Each row is a point on a tangle of strands that fork and nearly touch. The rows are in no order.
In the rows, zero is written as 128.
Points whose rows are less than 154 apart are linked; no others are. Some points are linked to none.
(339): 131 147 116 163 106 142 157 126 132 139 121 121 166 108 113 129 144 155 116 119 101 166 120 124 96 138 134 111 152 140 131 73 130 147 122 147 112 99 131 151 128 123 95 112 143 131 128 156 92 105 135 163 99 114
(378): 126 135 150 113 132 161 129 123 111 118 132 153 175 96 152 108 139 125 129 120 86 145 114 149 97 153 116 109 151 143 100 109 124 123 145 115 96 152 129 151 120 104 133 129 94 120 146 135 129 161 118 101 103 123
(1142): 89 143 131 138 145 70 141 120 83 171 144 121 91 141 177 134 121 131 129 177 131 107 110 141 146 175 113 127 130 117 148 157 143 137 100 110 120 173 110 95 164 158 150 127 152 125 137 121 127 88 137 169 111 106
(1015): 118 88 151 108 110 130 110 128 97 142 99 135 106 165 127 106 122 105 164 186 98 127 112 129 124 154 135 125 126 140 113 162 142 92 142 93 113 201 119 109 114 140 120 122 127 138 117 104 135 125 113 124 165 136
(847): 130 186 88 116 126 116 118 108 83 124 139 109 115 151 166 164 125 94 142 120 142 92 151 128 171 109 110 127 113 115 157 109 92 182 104 143 156 138 91 134 166 173 125 143 147 72 138 147 146 121 160 124 127 99
(791): 91 91 157 145 108 110 149 142 132 138 133 85 105 143 138 108 115 136 125 142 105 142 89 114 124 107 86 115 137 135 111 155 128 136 121 132 120 141 147 104 128 145 126 122 95 122 134 105 137 103 116 179 122 136
(581): 106 151 133 114 116 170 88 132 127 183 110 101 143 105 94 138 119 94 115 111 134 111 158 175 121 118 144 96 123 153 119 138 118 112 145 146 143 105 121 114 133 93 81 147 136 153 155 147 110 125 149 106 137 107
(648): 157 111 149 120 116 137 110 127 159 115 113 132 156 122 141 126 93 126 117 85 116 161 121 138 128 119 135 97 143 147 110 123 120 120 154 125 139 147 121 124 115 157 158 125 135 134 142 66 121 142 54 124 87 159
(427): 101 118 162 151 159 109 141 133 133 135 137 150 168 99 144 98 142 109 126 99 107 130 101 123 121 136 110 111 154 129 112 132 117 125 135 113 85 156 130 135 143 89 154 120 102 90 155 117 117 126 93 126 110 116
(1089): 147 109 122 131 138 114 106 154 158 57 127 130 119 173 144 108 149 93 159 154 113 171 127 95 121 123 112 128 132 106 128 109 119 151 115 89 124 126 105 124 93 155 141 143 145 128 123 56 104 129 93 119 128 177
(870): 115 92 98 94 132 139 115 121 172 183 108 117 146 143 83 131 98 137 108 144 118 130 148 160 109 135 185 132 126 157 123 129 109 118 126 151 144 141 134 107 140 145 127 127 161 155 152 92 105 106 106 92 128 139
(328): 147 96 122 92 156 120 128 105 174 132 125 166 127 117 115 132 83 147 112 140 120 128 121 142 104 126 138 146 173 151 133 139 155 88 159 147 96 152 158 123 134 134 187 112 99 166 141 84 131 137 65 87 149 143
(579): 90 113 135 135 71 128 123 133 117 164 107 75 114 164 124 157 91 131 116 138 127 137 109 152 147 106 96 96 131 141 100 148 133 145 131 151 150 161 117 101 145 153 112 146 140 118 138 116 152 111 134 189 126 110
(129): 119 136 85 103 140 104 103 130 109 148 134 149 114 140 126 155 107 121 131 80 152 96 166 130 195 95 151 168 120 130 156 115 118 141 129 119 170 136 137 166 128 139 144 115 144 94 106 134 123 134 147 96 159 110
(284): 153 82 146 112 154 109 154 123 158 92 119 118 95 142 96 108 154 92 141 182 130 134 113 92 115 131 92 168 131 107 107 174 119 103 138 109 89 142 153 109 111 105 125 120 90 135 126 106 136 130 114 106 176 147
(636): 135 106 167 108 139 134 155 106 135 84 148 128 107 127 140 113 155 109 137 151 137 135 114 108 132 156 82 145 126 117 130 169 146 106 135 111 123 147 145 108 124 117 130 119 98 95 104 117 175 152 134 129 141 132
(85): 127 167 143 136 134 164 112 156 98 113 127 142 156 89 151 109 143 158 148 132 118 134 107 130 122 145 127 104 98 96 97 108 107 151 105 101 108 130 101 130 96 117 128 131 101 123 127 157 125 159 146 129 91 133
(521): 125 175 133 116 123 142 84 135 103 172 137 116 107 109 110 158 119 101 128 102 172 97 163 170 136 107 144 131 124 151 140 159 156 115 170 156 147 88 106 139 122 118 89 129 120 167 129 165 140 141 142 147 146 122
(984): 141 145 132 180 116 139 158 127 127 162 106 104 142 87 110 118 148 145 118 168 136 130 117 119 95 158 149 123 138 133 122 124 128 120 123 152 119 120 120 137 149 122 101 89 118 138 139 164 108 113 132 188 105 87
(438): 121 142 151 165 156 98 128 127 143 145 159 105 137 88 138 112 156 128 98 129 135 118 118 114 113 142 147 124 79 126 137 157 111 120 136 130 122 68 132 128 147 81 126 125 102 135 144 157 134 117 142 146 113 105
(1092): 138 133 120 132 117 146 132 162 148 94 118 130 130 132 98 109 131 138 134 129 84 178 114 115 96 126 128 103 147 122 101 76 129 155 123 114 95 116 131 159 95 137 96 135 121 151 123 111 72 110 121 151 103 161
(1156): 135 158 99 163 129 119 164 112 154 97 123 134 111 166 147 168 118 142 118 89 140 134 149 96 156 113 121 128 107 105 158 112 128 160 102 138 164 103 124 138 119 156 145 140 143 98 67 113 130 131 135 122 133 123
(777): 135 149 130 145 146 128 140 128 131 119 116 112 134 92 121 101 152 129 129 155 163 111 125 67 106 161 143 147 98 108 158 116 90 128 74 91 123 121 142 147 139 87 117 102 140 116 133 173 111 110 182 145 109 89
(33): 132 130 128 158 142 114 96 121 168 101 164 153 154 129 147 149 124 115 90 37 154 138 156 114 135 99 144 119 128 126 143 125 147 141 165 134 143 84 109 133 108 118 177 152 116 150 109 85 165 143 85 91 124 173
(903): 127 127 165 129 107 172 119 134 107 149 153 141 138 106 111 130 140 102 124 61 156 97 135 152 155 146 111 130 154 125 121 138 183 96 180 135 148 106 134 123 124 102 138 123 115 127 125 142 146 141 123 169 124 127
(705): 131 165 96 121 131 129 113 109 106 134 149 126 132 131 165 167 121 109 124 96 108 143 143 165 147 91 119 93 136 134 148 99 113 160 139 161 151 114 100 139 141 183 143 126 144 94 130 136 124 112 118 124 96 114
(241): 134 156 113 125 132 137 123 113 103 142 132 121 139 99 129 123 143 105 138 128 148 98 157 107 138 112 139 116 118 128 168 107 92 146 104 126 144 105 133 151 142 106 95 108 131 107 139 184 122 104 165 115 130 75
(1157): 114 113 128 118 99 108 116 110 64 160 104 114 86 174 166 124 119 125 155 209 101 114 107 147 119 156 137 111 120 138 120 166 125 127 121 108 120 202 96 93 144 187 131 140 143 136 137 132 140 90 133 156 137 109
(1169): 128 114 159 116 94 179 117 152 108 93 132 112 114 127 125 93 154 148 160 152 143 118 119 141 119 136 101 129 131 99 105 148 169 121 128 107 140 115 129 98 109 133 96 136 109 141 124 140 137 174 156 159 130 157
(392): 102 177 144 161 115 105 112 166 93 165 138 117 95 143 136 155 112 124 118 96 192 94 142 158 178 139 100 145 145 120 112 145 188 121 175 142 153 136 109 109 127 128 117 127 147 111 108 127 139 143 125 201 108 94
(118): 111 111 119 76 147 146 108 103 118 97 144 135 149 141 162 127 114 123 129 117 90 160 124 140 138 91 108 112 122 132 139 98 98 152 98 116 130 151 131 134 118 167 161 144 135 89 140 127 137 127 133 61 111 152
(1078): 122 130 137 115 117 165 134 119 109 165 114 147 126 103 109 148 97 132 113 138 112 130 128 141 127 120 134 98 151 170 137 125 156 91 147 181 124 140 152 134 126 132 111 107 126 130 128 159 138 100 113 133 120 90
(147): 93 155 135 128 132 109 101 151 100 135 148 115 134 121 155 132 143 125 122 94 147 108 143 142 160 84 118 124 80 101 139 139 112 162 104 117 140 95 129 117 106 102 111 157 126 120 122 149 131 147 172 106 139 124
(219): 153 123 159 123 100 136 122 152 115 106 129 140 152 97 130 117 126 129 122 92 115 130 99 120 134 131 131 103 143 130 76 134 125 117 176 91 96 124 128 118 92 130 153 137 98 166 148 62 135 157 73 133 96 184
(560): 154 102 134 143 170 98 162 100 180 96 137 125 111 97 119 108 136 130 90 145 132 123 107 59 95 122 138 143 98 125 129 147 97 121 117 120 87 63 176 134 114 70 156 134 93 133 124 156 136 96 126 95 139 127
(1127): 96 124 184 121 87 155 98 128 91 151 103 118 123 112 144 122 116 121 137 165 159 108 136 164 141 150 136 107 117 114 123 174 155 107 122 122 150 167 103 86 135 114 103 144 135 132 130 142 155 146 139 132 129 105
(631): 135 109 100 137 152 117 147 123 149 56 135 157 120 152 143 135 154 135 139 114 125 150 123 86 133 109 109 150 129 80 121 118 135 161 106 98 116 114 126 128 64 156 168 141 116 127 89 82 134 159 110 105 129 180
(1085): 112 153 126 124 93 126 90 143 106 173 105 141 90 155 114 165 78 100 133 122 176 104 149 159 161 149 116 121 151 139 121 152 171 100 176 156 158 173 110 117 149 138 119 133 170 130 115 122 144 109 119 189 124 76
(434): 167 104 154 130 133 118 139 139 110 112 153 143 131 96 104 103 173 108 121 144 117 119 105 117 117 152 127 151 143 120 70 156 131 94 193 97 67 116 134 149 116 81 146 120 68 173 161 121 136 160 105 123 126 153
(180): 122 141 145 147 133 97 125 176 119 116 136 101 96 147 148 102 133 127 156 193 110 139 96 115 100 138 106 143 114 110 122 141 125 135 109 117 116 142 132 120 115 146 103 139 99 149 133 105 106 101 137 166 122 151
(361): 103 126 139 117 101 177 104 131 107 124 138 122 148 139 155 135 143 110 146 85 120 135 112 164 159 135 90 102 142 113 119 119 137 142 141 117 145 114 103 90 97 160 159 125 144 93 125 92 129 162 124 146 101 142
(72): 151 142 139 179 127 112 153 143 153 117 110 134 149 89 122 124 131 171 105 104 133 151 120 93 119 134 164 125 93 118 106 120 106 133 112 108 108 100 119 150 117 88 144 119 121 160 104 116 105 143 122 133 107 146
(1204): 169 117 137 120 143 115 131 153 141 70 105 129 101 163 113 92 146 106 188 182 127 124 107 71 113 132 92 137 101 98 121 136 103 116 107 85 106 156 141 121 101 97 95 130 114 124 118 120 130 123 138 114 167 147
(60): 148 132 67 134 121 137 151 103 156 88 118 148 128 147 116 127 134 156 126 90 111 143 138 83 129 110 147 111 112 91 162 84 98 183 86 117 139 91 153 154 118 163 122 134 146 102 94 138 106 121 162 103 125 127
(467): 132 118 96 93 151 135 140 123 124 131 135 141 103 118 123 136 130 154 134 170 125 140 134 110 141 146 156 175 125 128 150 118 129 132 93 103 144 126 153 153 117 136 147 108 127 139 106 128 119 125 154 110 145 144
(623): 148 116 128 143 116 151 140 141 110 151 133 147 158 109 110 122 153 136 135 54 128 109 134 145 164 119 147 130 136 114 111 113 137 126 145 125 146 109 128 137 124 107 147 101 128 134 119 142 111 142 115 152 118 129
(678): 148 89 103 115 153 127 150 119 161 98 161 119 115 153 124 115 155 123 134 158 93 156 125 125 89 106 107 167 170 133 134 122 135 140 140 131 120 107 159 147 135 144 151 128 96 147 139 103 119 118 119 111 149 173
(1076): 164 131 144 195 108 88 158 121 147 138 112 143 156 106 131 137 99 165 86 92 110 154 115 104 112 114 155 109 120 148 117 93 123 128 136 168 90 96 120 161 131 101 156 118 114 167 94 149 120 125 92 127 117 130
(334): 106 171 123 129 149 87 103 123 115 163 140 137 127 123 157 147 106 79 130 116 131 119 146 167 129 116 114 92 145 144 160 127 116 147 140 160 120 153 100 133 165 145 126 130 138 115 160 127 118 92 113 142 116 80
(1090): 111 155 131 127 131 121 109 160 82 127 139 125 121 95 158 119 152 170 144 155 154 117 108 130 139 125 131 135 90 80 133 127 123 152 71 100 137 113 126 106 100 119 111 135 138 128 116 170 132 143 183 137 111 132
(673): 125 93 97 98 146 111 140 127 158 139 121 135 155 117 114 109 117 149 111 136 99 155 137 140 100 113 173 150 150 153 122 85 106 130 108 116 121 143 148 144 136 118 124 127 148 143 154 119 81 119 108 74 125 135
(1154): 130 150 104 126 136 109 132 140 134 152 124 165 122 154 109 144 98 122 126 68 146 116 150 149 137 105 112 175 163 167 146 103 161 93 165 185 127 139 156 168 150 115 121 114 157 111 118 156 108 124 116 136 155 82
(830): 131 130 107 110 119 115 139 123 83 124 119 117 119 167 163 147 124 147 154 136 111 115 113 115 163 133 123 147 111 118 131 110 95 156 80 109 149 171 104 126 172 170 136 143 160 74 133 147 135 121 157 117 135 137
(322): 118 107 116 157 158 98 138 122 152 100 151 169 143 118 164 145 147 122 115 70 141 125 132 98 155 114 140 140 127 93 129 130 123 141 131 119 134 110 111 118 89 128 193 125 119 113 96 80 146 146 83 106 116 154
(320): 138 123 144 158 141 106 148 132 120 157 147 109 103 92 143 102 146 146 125 176 127 109 109 122 114 160 147 137 113 123 123 171 128 111 135 140 125 116 126 106 144 141 126 93 83 139 137 149 132 114 117 181 112 106
(936): 119 155 148 142 113 136 137 126 88 127 112 115 116 128 117 128 128 109 153 154 179 94 148 100 168 107 127 111 94 104 160 123 122 145 72 125 133 145 100 122 149 116 92 133 153 94 116 198 132 89 161 147 140 95
(308): 138 183 123 169 146 96 133 125 149 129 135 146 133 116 152 173 109 134 98 77 159 131 160 118 149 127 142 139 103 133 148 114 130 133 134 157 138 102 103 176 123 117 145 125 116 137 86 124 137 141 124 133 131 118
(412): 141 137 154 161 148 111 145 163 122 112 126 141 140 100 110 93 169 118 130 151 109 140 95 99 106 164 133 161 139 120 94 119 139 102 142 99 66 127 132 181 112 82 141 119 86 148 137 130 97 141 121 157 125 136
(564): 123 145 133 127 121 136 129 144 85 134 98 124 134 142 143 118 129 141 174 163 122 129 117 123 147 159 131 138 112 110 112 104 122 138 73 87 124 208 85 134 136 149 112 128 149 92 117 165 115 137 143 133 132 135
(274): 106 179 140 150 131 136 142 137 95 151 111 132 143 112 144 150 110 133 126 140 121 143 118 145 151 155 114 108 134 124 119 102 138 145 94 135 114 189 99 142 134 149 124 124 139 90 124 148 113 118 131 159 100 99
(762): 155 106 110 138 158 121 133 119 166 79 159 138 113 109 116 88 172 133 126 129 125 124 104 86 77 124 116 111 109 109 109 135 79 156 142 80 108 59 160 133 113 70 136 127 99 140 141 144 150 122 139 107 110 141
(1151): 152 109 115 96 164 112 136 111 165 123 116 171 126 104 125 158 86 150 118 119 154 127 128 116 157 142 147 165 145 125 138 133 143 107 128 109 115 144 151 136 106 113 196 114 117 143 105 82 136 146 79 82 157 155
(940): 112 103 148 108 135 102 136 100 151 103 167 101 111 154 169 109 146 112 131 156 137 131 120 115 109 154 92 143 103 124 161 169 112 134 112 116 146 128 142 90 152 125 128 143 124 111 127 103 167 120 159 127 135 133
(183): 151 99 127 99 116 195 150 114 126 132 128 138 129 122 87 125 130 134 135 140 106 130 126 133 113 129 131 129 158 153 121 124 158 105 150 143 129 122 162 127 114 132 121 106 113 148 125 135 135 133 116 127 132 143
(1174): 88 117 140 121 135 114 106 130 125 158 135 138 168 143 153 119 121 88 132 79 103 128 127 172 140 122 107 105 153 137 136 108 105 138 130 130 120 164 111 124 161 119 143 139 146 82 158 123 101 116 121 116 127 99
(384): 142 108 119 115 57 181 122 114 113 145 95 88 120 162 96 151 107 124 142 143 122 130 124 153 140 118 123 87 154 139 105 127 137 134 143 158 171 139 107 98 148 182 95 126 162 104 139 142 133 119 125 175 113 114
(126): 157 109 113 122 126 139 138 116 121 96 136 127 112 123 139 108 141 168 145 124 111 133 118 112 128 78 125 103 88 106 135 148 105 149 118 119 145 92 154 115 113 142 131 110 104 140 108 145 149 137 141 111 125 136
(17): 115 118 142 110 94 199 119 148 128 135 108 112 110 138 82 117 129 127 146 178 111 133 123 131 98 156 131 114 134 133 106 141 153 118 124 134 134 116 136 112 102 147 81 138 124 160 128 127 123 128 146 157 131 147
(151): 134 100 108 110 88 159 157 114 132 142 105 99 129 167 94 137 118 145 131 159 91 141 121 134 104 115 129 124 146 160 120 107 119 131 118 184 141 139 143 108 157 176 81 137 157 107 140 149 123 102 139 128 141 122
(524): 151 156 98 161 93 164 150 116 118 123 122 109 116 140 98 155 144 163 131 106 137 111 148 137 142 118 134 123 151 121 126 108 157 140 136 159 173 87 120 145 172 153 92 118 142 111 115 183 124 133 151 170 127 122
(1108): 126 139 154 142 123 141 122 105 164 149 138 121 155 106 117 142 106 145 87 123 127 133 117 133 88 177 144 115 132 162 120 162 154 87 172 156 127 102 141 137 141 108 129 139 96 177 147 106 160 139 109 137 126 154
(944): 122 131 151 104 91 175 105 136 103 128 109 102 150 137 150 106 120 116 148 124 85 155 107 173 115 148 101 104 155 123 93 109 125 142 130 107 123 173 103 126 120 160 122 141 115 106 149 115 102 162 125 134 105 128
(285): 138 140 116 150 156 97 155 110 135 124 134 176 164 100 164 143 118 145 103 91 118 135 140 108 129 126 138 130 131 148 146 77 114 122 123 155 107 128 122 173 121 113 163 108 115 114 107 149 130 127 103 104 123 101
(187): 91 107 149 106 120 122 98 111 105 106 139 118 143 151 190 125 129 105 144 114 120 142 109 157 157 102 83 105 106 137 143 139 107 128 117 109 133 159 101 86 126 163 171 129 155 89 123 94 157 136 134 103 116 141
(44): 153 136 77 128 122 124 129 103 167 136 137 126 151 133 102 165 105 166 82 78 127 164 159 136 126 101 179 134 130 134 159 75 137 153 128 145 152 87 133 163 133 147 137 131 150 154 108 125 105 109 120 93 126 155
(868): 117 147 112 145 145 95 125 122 142 167 106 133 163 80 107 147 105 148 73 128 135 133 149 148 101 119 167 133 119 179 142 107 132 89 125 176 107 121 133 169 144 106 123 117 147 173 152 159 105 122 137 119 130 89
(439): 119 143 93 127 122 131 129 129 138 70 115 143 114 173 137 117 129 146 155 103 114 147 111 96 124 119 124 84 92 71 151 101 96 197 67 108 113 115 126 111 113 169 112 157 172 99 110 129 118 111 164 131 104 142
(951): 154 129 141 135 163 128 154 138 135 90 103 142 132 102 105 92 163 118 150 163 134 124 111 66 104 152 126 161 124 111 116 121 114 109 98 83 91 142 150 166 106 72 121 113 112 111 124 155 118 139 141 118 141 122
(244): 179 91 119 116 150 122 153 116 146 130 136 147 140 115 76 127 139 125 112 139 127 125 130 124 105 126 137 172 172 134 96 129 137 100 180 120 70 122 154 150 114 102 168 124 85 202 165 95 127 141 72 95 149 164
(555): 107 146 125 138 138 97 115 130 133 170 142 97 93 147 116 150 124 100 123 119 162 103 153 156 137 115 125 145 118 147 143 174 143 117 152 177 160 112 122 122 160 131 95 126 131 130 132 142 138 117 145 164 156 103
(829): 128 111 115 111 138 140 129 104 136 177 122 163 161 85 95 113 130 149 92 137 124 97 141 150 89 163 188 156 139 166 137 123 156 71 155 145 113 119 156 154 137 96 150 103 128 183 156 154 128 147 133 104 136 96
(1196): 132 136 115 116 93 164 122 136 113 144 116 118 101 160 96 164 111 132 132 110 157 89 162 161 169 113 144 169 160 132 130 121 159 113 148 154 187 128 118 137 189 143 106 140 171 102 125 162 131 133 157 135 144 123
(591): 107 67 124 97 116 144 148 115 110 138 142 123 95 173 111 124 140 125 141 135 112 110 118 155 157 128 112 171 166 141 121 152 160 102 145 123 150 153 150 109 172 137 157 122 144 95 128 139 144 124 156 131 156 138
(143): 115 162 107 138 143 72 136 148 106 160 124 135 78 167 117 159 115 99 142 88 165 96 162 124 180 100 133 170 128 138 156 121 117 138 126 138 132 149 103 149 159 135 126 111 171 93 97 143 106 100 144 154 156 97
(225): 136 130 174 146 84 160 118 142 103 146 138 108 145 92 125 119 140 155 120 102 163 93 122 144 134 152 132 118 118 116 98 150 170 108 154 119 154 92 126 94 120 115 107 137 111 167 139 141 149 167 133 177 115 150
(1178): 105 120 137 129 115 141 149 142 100 126 130 136 107 175 120 151 133 133 145 102 155 102 146 131 195 135 116 163 139 120 122 129 172 116 124 118 171 150 119 116 144 121 138 136 167 75 93 145 140 144 151 140 148 133
(62): 139 166 120 177 124 118 158 129 112 125 149 112 87 130 120 147 153 151 125 113 175 101 157 122 171 118 129 139 115 101 142 135 165 138 136 141 165 83 112 122 142 136 111 107 131 108 87 175 133 125 147 185 121 102
(584): 99 148 106 125 129 87 139 101 135 161 129 135 155 128 145 134 118 92 115 131 118 125 147 145 97 143 137 126 160 164 186 98 114 126 115 168 115 142 130 135 172 128 98 134 176 119 170 139 104 80 133 118 128 64
(1053): 121 76 110 90 130 124 132 103 144 123 139 132 134 165 137 109 137 113 138 134 86 140 119 166 103 126 115 162 184 148 134 132 133 120 144 120 129 168 147 136 169 157 163 120 135 119 158 95 124 141 121 103 146 138
(215): 86 193 153 172 154 111 141 148 84 147 134 136 117 132 155 160 109 122 125 120 164 107 119 124 188 136 95 121 115 117 131 130 159 129 130 144 116 174 92 115 119 139 135 120 133 75 102 136 147 124 118 163 115 90
(541): 124 118 116 138 147 119 144 114 146 156 154 103 123 121 109 133 143 144 97 129 135 112 141 131 128 121 149 161 102 143 141 154 141 108 126 163 155 75 157 144 147 110 127 121 108 141 130 168 139 120 156 137 151 121
(324): 172 132 108 117 134 148 113 157 172 94 120 125 140 131 86 113 124 129 118 145 110 162 141 118 87 128 158 125 127 134 96 82 124 130 146 103 116 109 134 152 96 125 109 148 118 195 143 75 75 122 98 99 116 184
(775): 130 107 119 103 87 165 94 159 122 81 128 98 111 178 119 92 165 118 175 146 104 138 102 155 118 127 85 132 142 97 110 131 131 144 135 99 129 108 127 99 117 157 108 144 135 132 139 97 107 160 169 153 144 167
(18): 106 115 135 112 140 135 122 122 160 167 103 130 113 128 111 121 97 143 107 191 110 122 134 138 88 158 163 126 115 156 122 179 121 101 121 163 122 151 139 109 123 150 128 125 116 165 137 94 140 116 116 97 135 131
(1091): 135 153 115 161 152 86 105 116 169 158 126 123 152 98 128 141 108 127 89 108 143 119 155 132 95 106 163 105 110 174 134 132 96 109 159 161 131 91 117 156 155 85 108 128 119 168 157 137 127 123 102 94 129 106
(236): 107 117 175 134 135 100 139 116 140 125 154 96 113 146 129 115 133 86 124 114 146 118 129 106 138 100 89 111 81 136 156 172 109 123 128 143 123 115 141 84 146 94 104 136 120 106 123 121 155 96 142 131 149 111
(113): 103 142 119 129 137 120 100 135 135 79 153 131 129 151 184 117 154 137 151 133 137 142 110 111 108 128 98 99 105 83 154 115 101 186 88 107 132 92 113 83 96 157 129 151 164 108 123 98 145 136 147 131 90 153
(173): 152 151 101 128 112 145 125 119 138 119 113 119 120 104 112 164 120 156 120 132 134 168 135 132 130 128 158 79 101 114 135 120 120 154 119 133 151 88 117 116 104 165 106 117 160 168 107 102 114 121 120 149 96 148
(739): 131 109 117 100 149 110 135 116 133 125 120 162 113 119 137 156 114 136 137 134 166 116 137 93 182 162 138 161 116 121 151 139 139 113 110 94 154 149 141 121 95 115 157 104 152 107 76 97 151 148 117 103 156 136
(666): 157 123 126 101 121 156 111 161 120 92 134 136 132 118 100 114 156 121 143 131 119 131 118 132 117 132 124 126 126 108 89 125 140 127 162 80 106 97 143 118 76 121 127 143 112 196 148 71 114 153 114 119 125 188
(218): 97 132 156 110 134 126 99 145 88 152 125 136 132 100 148 133 118 123 135 110 151 100 143 156 176 105 129 119 99 124 137 157 138 107 124 119 144 146 125 114 123 100 120 127 128 118 127 145 143 152 137 106 141 112
(954): 119 117 143 131 144 100 156 116 147 143 104 133 140 145 132 139 104 132 125 131 128 132 127 115 137 138 124 142 118 149 141 133 118 112 84 140 131 174 137 141 160 102 130 137 146 106 122 133 122 122 132 121 157 105
(962): 170 96 120 130 158 124 141 110 171 56 149 138 126 124 119 109 155 127 118 133 119 160 122 95 79 87 93 134 151 114 107 125 99 151 143 101 85 104 149 150 108 101 158 136 82 153 137 120 154 135 113 70 133 164
(897): 104 148 124 107 86 122 78 134 87 171 126 90 115 150 140 156 117 83 135 121 131 129 137 195 158 114 118 103 127 126 140 134 105 155 131 135 138 122 75 90 150 137 112 175 162 109 145 126 112 120 159 133 154 109
(1168): 127 133 150 160 136 119 109 127 163 115 145 110 151 101 168 124 116 152 102 132 115 164 124 132 77 134 132 98 126 148 111 147 119 132 140 135 135 108 113 136 151 120 129 145 95 160 151 110 150 137 104 119 102 158
(1171): 148 113 116 114 133 116 96 173 139 47 126 126 93 170 112 85 163 129 172 157 131 131 102 119 103 97 87 113 102 84 120 138 121 134 136 104 106 106 155 93 77 121 91 139 128 154 129 91 135 147 155 133 142 166
(75): 144 103 137 102 109 153 142 140 106 116 92 139 126 171 105 131 125 126 171 146 109 149 121 113 157 150 126 134 130 134 103 107 142 118 111 92 127 191 106 134 109 143 116 126 154 105 99 120 109 141 110 132 152 150
(1006): 120 118 112 117 97 157 152 118 108 160 96 125 141 110 103 114 123 142 125 184 105 126 142 146 90 132 158 136 156 167 126 108 139 102 112 181 128 157 138 118 125 157 75 116 149 129 148 179 121 111 133 115 121 89
(640): 112 109 139 131 155 98 120 106 168 167 117 138 124 113 131 112 110 114 110 149 130 89 138 133 104 144 147 108 117 147 144 189 104 85 143 170 135 139 137 101 163 123 126 105 116 132 151 116 144 117 114 110 138 77
(286): 116 131 141 143 147 116 106 148 155 88 144 120 140 129 178 112 130 134 133 134 120 169 130 114 97 128 127 116 128 116 129 124 107 167 91 105 141 129 105 120 129 142 138 156 129 129 143 95 130 131 119 114 97 168
(911): 139 133 152 112 133 157 144 130 148 130 117 140 106 96 104 137 106 144 110 180 127 133 116 101 112 168 160 141 124 149 126 166 153 79 140 147 101 120 155 127 107 119 127 123 94 160 113 105 141 138 114 118 143 146
(565): 149 111 99 92 162 126 124 115 138 67 147 142 136 130 144 97 130 135 137 134 96 151 118 94 88 80 104 129 137 125 130 93 85 165 101 97 104 134 163 156 100 131 149 146 103 128 146 140 137 111 133 58 114 162
(872): 107 109 87 95 148 114 121 109 136 119 137 157 154 155 126 151 109 110 117 73 114 132 149 119 172 91 142 146 130 127 154 78 107 156 109 126 142 148 136 159 118 140 157 145 156 76 118 122 117 115 125 62 144 132
(128): 101 156 164 148 86 170 95 138 100 182 106 104 136 95 117 124 115 94 127 138 148 114 134 165 141 147 127 84 149 114 122 140 141 129 138 133 127 135 97 103 133 104 96 137 125 120 146 154 117 117 130 168 115 75
(89): 155 93 110 129 147 114 156 94 162 148 137 134 167 111 105 116 136 150 100 116 131 110 140 127 104 123 145 168 134 161 133 124 136 96 149 157 132 98 173 154 136 76 146 108 111 146 147 160 143 149 123 102 159 105

A fork is a point with three links, a tip a point with one. Leave the first point through the second and follow the links. Name the first fork or tip that comes.
(555), (521) => (378)
(541), (438) => (648)
(648), (219) => (541)

A fork is a point with three links. Follow the links from the first point to the second and name the forks in between, in order.
(591), (215) => (962) > (118) > (378) > (334) > (564)
(378), (1178) => (118) > (962)
(1078), (244) => (183) > (1169) > (1204) > (951)
(584), (521) => (334) > (378)
(560), (339) => (962) > (118) > (378) > (541)
(777), (640) => (951) > (1204) > (1169) > (183) > (911) > (18)
